Points, in no order, along strands that fork, close into loops and pass close to each other.
Two points are linked if the straight distance between their rows is under 37.3. Some points are linked to none.
z_981: [ -2  27  10   7  28   1   9  -4 -13  10  11  12   3   4  17 -22  -9   7
  -1   3   4   1  16  -4 -12   6  -9 -10]
z_486: [ -5  -9 -10  -5 -14   6 -10   1  10 -12   8 -27   2   1  -3   1   8 -12
  -8  -1  -7 -10  -1   9   8 -17   4  -1]
z_919: [  9  14 -12  12  10  -9   1  -3 -20   6  13  -1  -3 -18 -10  17   2  -5
  -2   2  -5 -10  -2  -2  -5   1   3  11]
z_422: [  5   7  31   2  11  -7  -8 -21 -12  21   7   2   0   6  -9  -2  -4  -6
 -19  13   8  -7  22  11  -1  17  19   1]
z_527: [ -5 -19 -18   6 -10   6   0   5   8 -14   5 -32   2   2  -4   5   7 -19
  -6  -3 -10 -12   0  10   7  -6  11   0]
z_492: [ -6   6   2 -10  12  -3  -3   2  12  -6 -10  14  -5  -1  14 -15  -2   5
   3 -10   2  17  -3  -1 -10  -7 -20   1]
z_551: [ -1 -18   5   9  -7  17 -10  -6  17 -10   0 -31   8   2  -2  -8  -4  -3
  15   2  -3 -26  10 -15  17  -1  25   3]
z_986: [  5  -8   2 -20 -14   3  10  15   5   7 -21  35   3  16  -5   8   8  13
  -4   4   1  19 -13   6  -4  -3 -21 -13]
z_941: [  3 -11 -26   4   1  -1  -1   3  -4  -4  -5 -11   4  -9 -13  17  14  -7
  -2  -1 -10  -1 -11   6  -3  -2   3   6]
z_863: [  7  -8   8  17   3 -10  -2 -13 -19  -4   4 -17  -6   2 -15  15   3 -22
  -9  -3   3 -10  15  11   4  17  31   7]
z_343: [ 12   5  -2   4   2  -3   1   5   6   6  -5  -3 -12 -18  -4   0 -10   3
  10   1  -5  -8 -17 -22  -3  -2  -2  23]
z_868: [ -3  -9   7   5 -13  17 -15  -1  15  -7   6 -30   5   9   4 -12  -8  -5
  12   4   3 -29   9  -8  18  -9  18   2]
z_164: [  2   1   1  -1   1   2 -10  -7  10  -4  -1  -9   1  -6   0  -2   6  -1
   3  -3  -3  -7  -2  -3  -6 -13   4   0]
z_569: [  3  11  11  13   8  10   1  11  10   7 -18  14 -14   3   3 -10 -20  11
  10   3   8  -6 -18 -18  -6  -1 -12  13]
z_622: [  1 -24 -10  21   3  -2  22  -3   4 -14   7 -34  10   1  -3  11  -6 -23
  -6 -13  -4 -21   7  -1   2  14  28   3]
z_904: [ -9 -10 -21 -26 -15 -10  -5   8  -2   0 -11  12   8   9   0  11  18  18
  -6  11  -3  25  -6  10  10  -2 -18 -17]
z_502: [  3   3  13 -15  -9  22  -5  -6  11  -5  -9   6   4  14   5 -20   3  13
  -1  -1  15  -8  -3   1  -5 -10 -12 -24]
z_229: [  7   9  18   7  13 -16   2 -16 -19   4  13  -7  -9 -11 -16   8  -1 -17
  -5   4  -2  -6  12  -9   3   9  24  17]
z_702: [-19  10 -10 -16  -4 -10  12  -1   2 -12   8  11   5   7  32  -8   2   3
  -3 -16   9  37  13  11   1   0 -23 -21]
z_514: [-11  22   1   0  21  -8   7  -4  -6  -2  12  14   0   2  24 -11  -3   1
  -2 -12   2  25  15   7 -10   7 -16  -7]
z_839: [ -2  16  16  17  12  16   6  12   3   8 -16  17 -16   2   7 -22 -20  11
  13   0   4   1 -15  -8  -5   5 -19   7]
z_176: [  1   1  11  -1  -1   7   9  11  13   7 -20  35  -6  14  -2  -4  -5   3
  -2  -1   3  13 -17  -2 -12  -6 -17   5]
z_179: [  6  -3  13  17   7  -9   7 -13 -14   5   9 -15  -3 -12 -14   9  -5 -16
   4  -2  -8 -12  16 -16   7  12  40  15]
z_273: [ -1  -6   4   2  -4  -4  11  20   9  10 -17  40 -10  17  -1  -3 -11  -2
  -1   4  -1  22 -16  -2  -9  -1 -23  12]
z_823: [  9  -9  25  15   5  -5   6 -17 -11  16   6 -17   0  -1 -14   3  -6 -12
   5   5  -3 -14  24 -13  12  20  47  15]
z_896: [ -4  24   7  12  25  13   5   5  -6  12   0  10  -3   1  20 -27 -13  11
   9   0   1   2   6  -4 -10   9 -15  -8]
z_966: [-11  11   4 -11   7 -12 -12 -12   2 -10  19  -3   1   3  10  -4   1   0
  -9  -7   7   6  14   5  -2 -12  -4  -8]
z_537: [ -7   2  -3 -18  -6  -2 -13  -5  10 -15   8  -6   0   5   8  -6   7   2
  -8  -4   3   8   2  10   1 -18 -12  -7]
z_63: [ -1   7   2   0   7  -7 -11 -14   5  -8  13  -9   1  -4  -2  -1   5  -4
  -4  -3   0  -7  10  -1  -2 -11   6   0]
z_599: [  4  -7   6  11  -3  15   9  -4   7   4 -11 -16  -3 -20  -3   2 -10   5
  29   3 -10 -21  -3 -35   5   9  21  18]
z_185: [ -3 -16 -20 -15 -16   7  -6  11   2  -2 -10  -4   4   7 -18  11  18   4
  -6   6  -6   9 -15  19   0  -4  -3 -13]
z_154: [  5   3  -1  -8 -15   6 -14  -7  -7  -2  13  -4  15   5   7 -14   5   4
  -7   2  10 -20   5  15   0 -12  -4 -27]
z_575: [  5   8  16   5   5 -11 -11 -15 -24   6   8   3  -2   6 -15  10   2 -11
 -18   8   7  -7  17  19  -1  18  14  -3]
z_988: [ -9  14  -1  -3  22  -7   4   2  -1  -3   1  11  -7  -4  21 -18  -5   4
   2 -12  -2  22   7  -1  -9   1 -15  -2]
z_94: [ -8 -17 -14 -14 -13   2 -11   0  18 -10  -1 -23  -7   0  -8   6   9 -11
  -7   0 -12   7  -7   6   7 -14   1  11]
z_274: [  0   2  18  -2   2  15   4   2  17   1 -19  24  -5  11  -1  -9  -2   3
   4  -4   6   1 -15  -5  -8  -6 -12  -2]
z_170: [  6   4  12   9   8 -12  -4 -13 -24   1   9  -4  -5  -2 -17  15   3 -19
 -11   5   1  -7  16   8  -3  13  22   6]
z_678: [  6  15  30   4  18  -6   0 -18 -15  25   9   9  -2   6  -7  -3  -6  -3
 -14  14   8 -11  20   1 -10  13  16   1]
z_690: [  7  -4 -10  12   3   1   7  -2  -3   0   0 -16   4 -24  -9  10  -1  -7
   7  -3 -12 -13  -5 -15  -1   1  16  18]
z_496: [  0 -20  11  19   0  -3   2 -11   2  -7  18 -29   4  -2  -7  -1 -11 -14
  13  -5  -3 -14  25 -15  27  11  46  13]
z_210: [ -2  -4   6   1 -13  11 -19  -4   8  -1  10 -22   8   7   5 -13  -4  -8
   0  -1   5 -27   7   1  11 -13  11  -6]
z_319: [ -9  16  -2 -13   6  -4   9  -6  -4  -9  11  13   8   7  29  -8   3   8
  -1 -11   6  25  14  10  -4   4 -19 -25]
z_208: [  0 -19 -16  16  -6   8  12   7   8 -14  11 -35   8   3   0   7  -3 -20
 -11  -5  -2 -18   1   8   2   3  19  -3]
z_384: [  9  17  -4  -3   8   2   8  13 -11   7  -1  26   8  -3  23  -2  -2  19
   6   3   2  10  -6   4 -12   8 -29 -20]
z_654: [  1 -14  25  16   1  -2   1 -16  -3  12  13 -21   0   4  -9   0  -8  -9
  10   3   3 -10  31 -13  29  15  49  14]
z_820: [  6   3  14  12   2  18   3   1  13   7 -20  -5  -7  -9  -5  -1 -13  11
  24   3   0 -22  -9 -32   3   2  11  19]
z_92: [  0   6  19  -8   0  20   3  -2  16  -9 -18  21   1  14   5 -16   1  13
   3  -3  11   1  -8   3  -8  -6 -15 -16]
z_720: [-13  -4 -18 -25  -4 -15   1   7  -1  -2 -10  19   6   5  14   7  11  10
  -5  -2   2  35  -1   8   4  -5 -25 -11]
z_8: [ -3  22  11  19  18  11   6  12  -5   7  -6   9 -10  -1  16 -31 -22  13
  12   1   2   6  -8  -5  -5   8 -20   3]
z_520: [-10  -4   8 -30 -25  11  -2   6  15  -8  -3   8  -3  18   8 -13  -1   8
 -11  -3   9  17  -6   9   4 -14 -19 -13]
z_267: [  1 -21  -7  19   5  -3  19  -5   0 -14   3 -28   7 -14  -6   9  -2 -21
   7 -11 -14 -14   7 -13   6  11  33  11]
z_562: [  4  -6 -14  -8  -8  -5  -4  13   8  10 -16  16  -7  -8  -9  13   5   4
   0   7  -5   7 -20  -3  -8  -2 -14  14]
z_661: [  6   4 -11  -4   5  -6  -6  10   4   5  -6  14  -4 -13   0   9   2   8
  -1   3  -4   6 -13  -4 -10  -5 -14   9]
z_407: [ -9   1 -22  -3   3 -12  -6  -6 -17  -8  11   7   6  -1  -8  22  21  -2
  -3   2   1  13  -1  13   6  -5  -5   0]
z_350: [  3  24  20   5  24  -5   7 -13 -14  18  14  12   4   7   6 -11  -4   7
 -10  12   5  -6  18  -3 -10   6   5  -7]
z_511: [  4 -11 -20  -8  -7   3   0  14   1  11 -17  12  -1  -3 -17  19  14   4
   1   7 -12   4 -24   8  -9   2 -12   4]
z_456: [  6   2  -4   6   1 -14   0  16   6   8  -8  11 -22 -10   1  -4 -20   6
   0   2   1  14 -23 -13  -6   0 -21  20]
z_141: [  1 -17   2  17   3  -8  12  -8   3 -13  12 -30   4 -13  -5   4  -3 -15
  12 -11 -15 -12  14 -17  17   7  39  16]
z_446: [ -1  -4   0 -13  -7   4 -11  -3  19  -7  -5  -3   1   0   0  -4   7   5
  -2   0   3   0  -9   6  -5 -13  -6  -5]
z_989: [  5  25  -6   1  16  -7   5   9 -16   6  11  21   6  -5  20  -1  -4  14
   0   2   1  10   1   1 -13   4 -23 -14]
z_829: [ -8  -4   6 -30 -29  18  -8   7   9  -8   4  -4  -5  13   3 -11   3   2
 -11   2   4   2  -8  11   8 -19 -13 -12]
z_616: [ 13   5  -5   8  -4  -9   3  14   9   7  -9   3 -19 -16  -5   2 -18   8
   1   4  -3   1 -24 -17  -4   1 -16  23]
z_296: [  7 -12 -23  12   1  -1   9   2  -5  -1  -2 -18   4 -21 -12  17   6 -12
   4  -4 -14 -10  -9  -3  -6   2   9  12]
z_19: [ -4   2  22   1   3  -7 -19 -14   4   2  25 -21  -3  15  -5  -7 -10 -10
   1  -2   7 -11  29 -10  20  -4  25  10]
z_802: [  8   8 -10   8   8  -7   0  -2  -4   4   4  -4  -8 -24  -7   5  -2   0
   1   0  -9  -8  -8 -16  -4  -3   4  18]
z_26: [ -2 -10  -6 -25 -18  -2   4  10   3   1 -18  21   8  14  -5  12  19  19
  -5   6   0  24  -9  11   4  -4 -19 -20]
z_671: [  3   3  15  10  -3  -4 -14 -21  -9   9  16 -10   7  10  -7  -3  -4 -10
 -13   1   8 -20  20  13   6   3  25  -7]
z_452: [ -2 -10 -18 -18 -21   7  -6   7  -3  -6   1  -6   8   7  -8   4  17   7
  -8   5   0   3  -6  22   6 -12  -9 -19]
z_161: [  5   0   7  -9 -15  16 -12  -9   6  -4   2  -3  11   5   5 -16   6  12
   0   2  11 -19   0   7  -2 -12  -5 -26]
z_138: [ -9   2 -10 -22  -5  -9  -5  -3   5  -8   3   8   2   3  11   0   9   9
  -8  -4   5  21   0  10  -1 -10 -20 -11]
z_508: [ -5   7 -18   5   8 -15  -5  -3 -32  -5  13  10  -1  -2 -12  32  23  -5
  -2   5   0   7  -1  12   2   4   1   9]
z_207: [ -9   1   7 -12   4   5   3   7  14  -6 -13  17  -2   8  18 -17  -2   4
   0 -12   6  25  -4   4 -10  -3 -21  -8]
z_261: [  5  15  16  15   7  15   4   5   9   9 -18   3 -14  -6  -5  -8 -20  13
  15   2   7 -16 -14 -28  -3  -1  -1  16]
z_607: [  2 -18   1  14  -1  13  10  -6   9  -8  -7 -26   5 -18  -5  -2  -6  -2
  27   0 -13 -20   5 -26  10   8  32  14]
z_543: [-11  -3  12 -21 -12   9   3   6  20 -11 -13  15  -7  17  11 -18   0   6
  -6  -8   7  25  -4   7  -5 -10 -21 -10]
z_613: [  3  11 -13  12  10 -13   1  -3 -33   1  14   6  -2 -10 -19  27  10  -7
  -3   6  -2  -3   1   8  -4  11   3   9]
z_723: [  0  -3  -2   5   0 -12   3  24   4   6 -12  26 -19   3   4  -7 -20   1
   2   4   1  22 -18  -3  -8   1 -29  21]
z_440: [  3  -4   6  12  -6   4 -15 -15  -4   3  12 -18  10   7  -3  -7  -2 -12
  -4  -1   5 -24  15   6   6  -4  23  -7]
z_211: [  5   8  -3  -3  -1  -3   9  23  -5   9  -9  30   5  -1  16   4  -6  18
   5   4   2  13 -15   4  -6   8 -30 -12]
z_853: [  5   1   1  -9  -6  -3   9  19   0  11 -17  36   5   7   8   7   2  17
   4   7   1  16 -16   5  -5   4 -27 -11]
z_392: [-16   3 -16 -21  -1 -15  10   8  -1  -5  -8  22  10   7  27   3   7  10
  -1 -11   7  39   7   8   2   4 -28 -16]
z_240: [  6  15 -21   4   5 -13  -3   8 -14   6   8  12  -2 -17  -6  17   4   6
  -1   6  -5  -2  -9  -1  -6   0 -12   8]
z_500: [  2 -18   2  12  -5  16   1  -6  14  -8  -7 -30   9  -7  -1  -3  -2  -6
  16  -3 -10 -23   3 -13   7   5  26   3]
z_899: [ -1 -14 -24  -8 -11   7   2  14   2   6 -16   1   5   2 -20  18  22   4
  -1   8 -11   6 -19  16  -5   3  -7 -10]
z_146: [  1  -5 -12 -14 -21   7 -11   1  -6  -6  12  -8  13   2   1   1  12   4
 -10   5   4  -7   0  22   3 -14  -8 -23]
z_668: [  5 -12   9  20   4  -9   8 -11 -15  -6   8 -24  -3  -2 -13  13  -4 -23
  -4  -9  -1 -12  15   2   9  16  37  12]
z_56: [ -5  -5 -28  -6   1  -8  -7  -2  -5  -4   6  -2   3  -3 -11  17  20  -4
  -4   3  -5   7  -6  14   2  -9  -4   1]

A fork is a point with three links, a tip a point with one. Leave the first point through the second and follow the links. Name the first fork or tip that comes.
z_141 / z_267: z_94
z_511 / z_562: z_919
z_599 / z_607: z_671
z_988 / z_492: z_829

How many points has the smallest loop of links through each point below? Write none if it is on no loop.
z_273: 21
z_296: 9
z_537: 5
z_179: 5
z_853: none

Name the points in between on the shortest way along the links from the first point to the second, in order.
z_185 / z_802: z_899 z_511 z_562 z_661 z_240 z_919
z_92 / z_899: z_502 z_161 z_154 z_146 z_452 z_185
z_456 / z_502: z_723 z_273 z_176 z_274 z_92
z_702 / z_26: z_392 z_720 z_904
z_988 / z_446: z_514 z_319 z_702 z_392 z_720 z_138 z_537
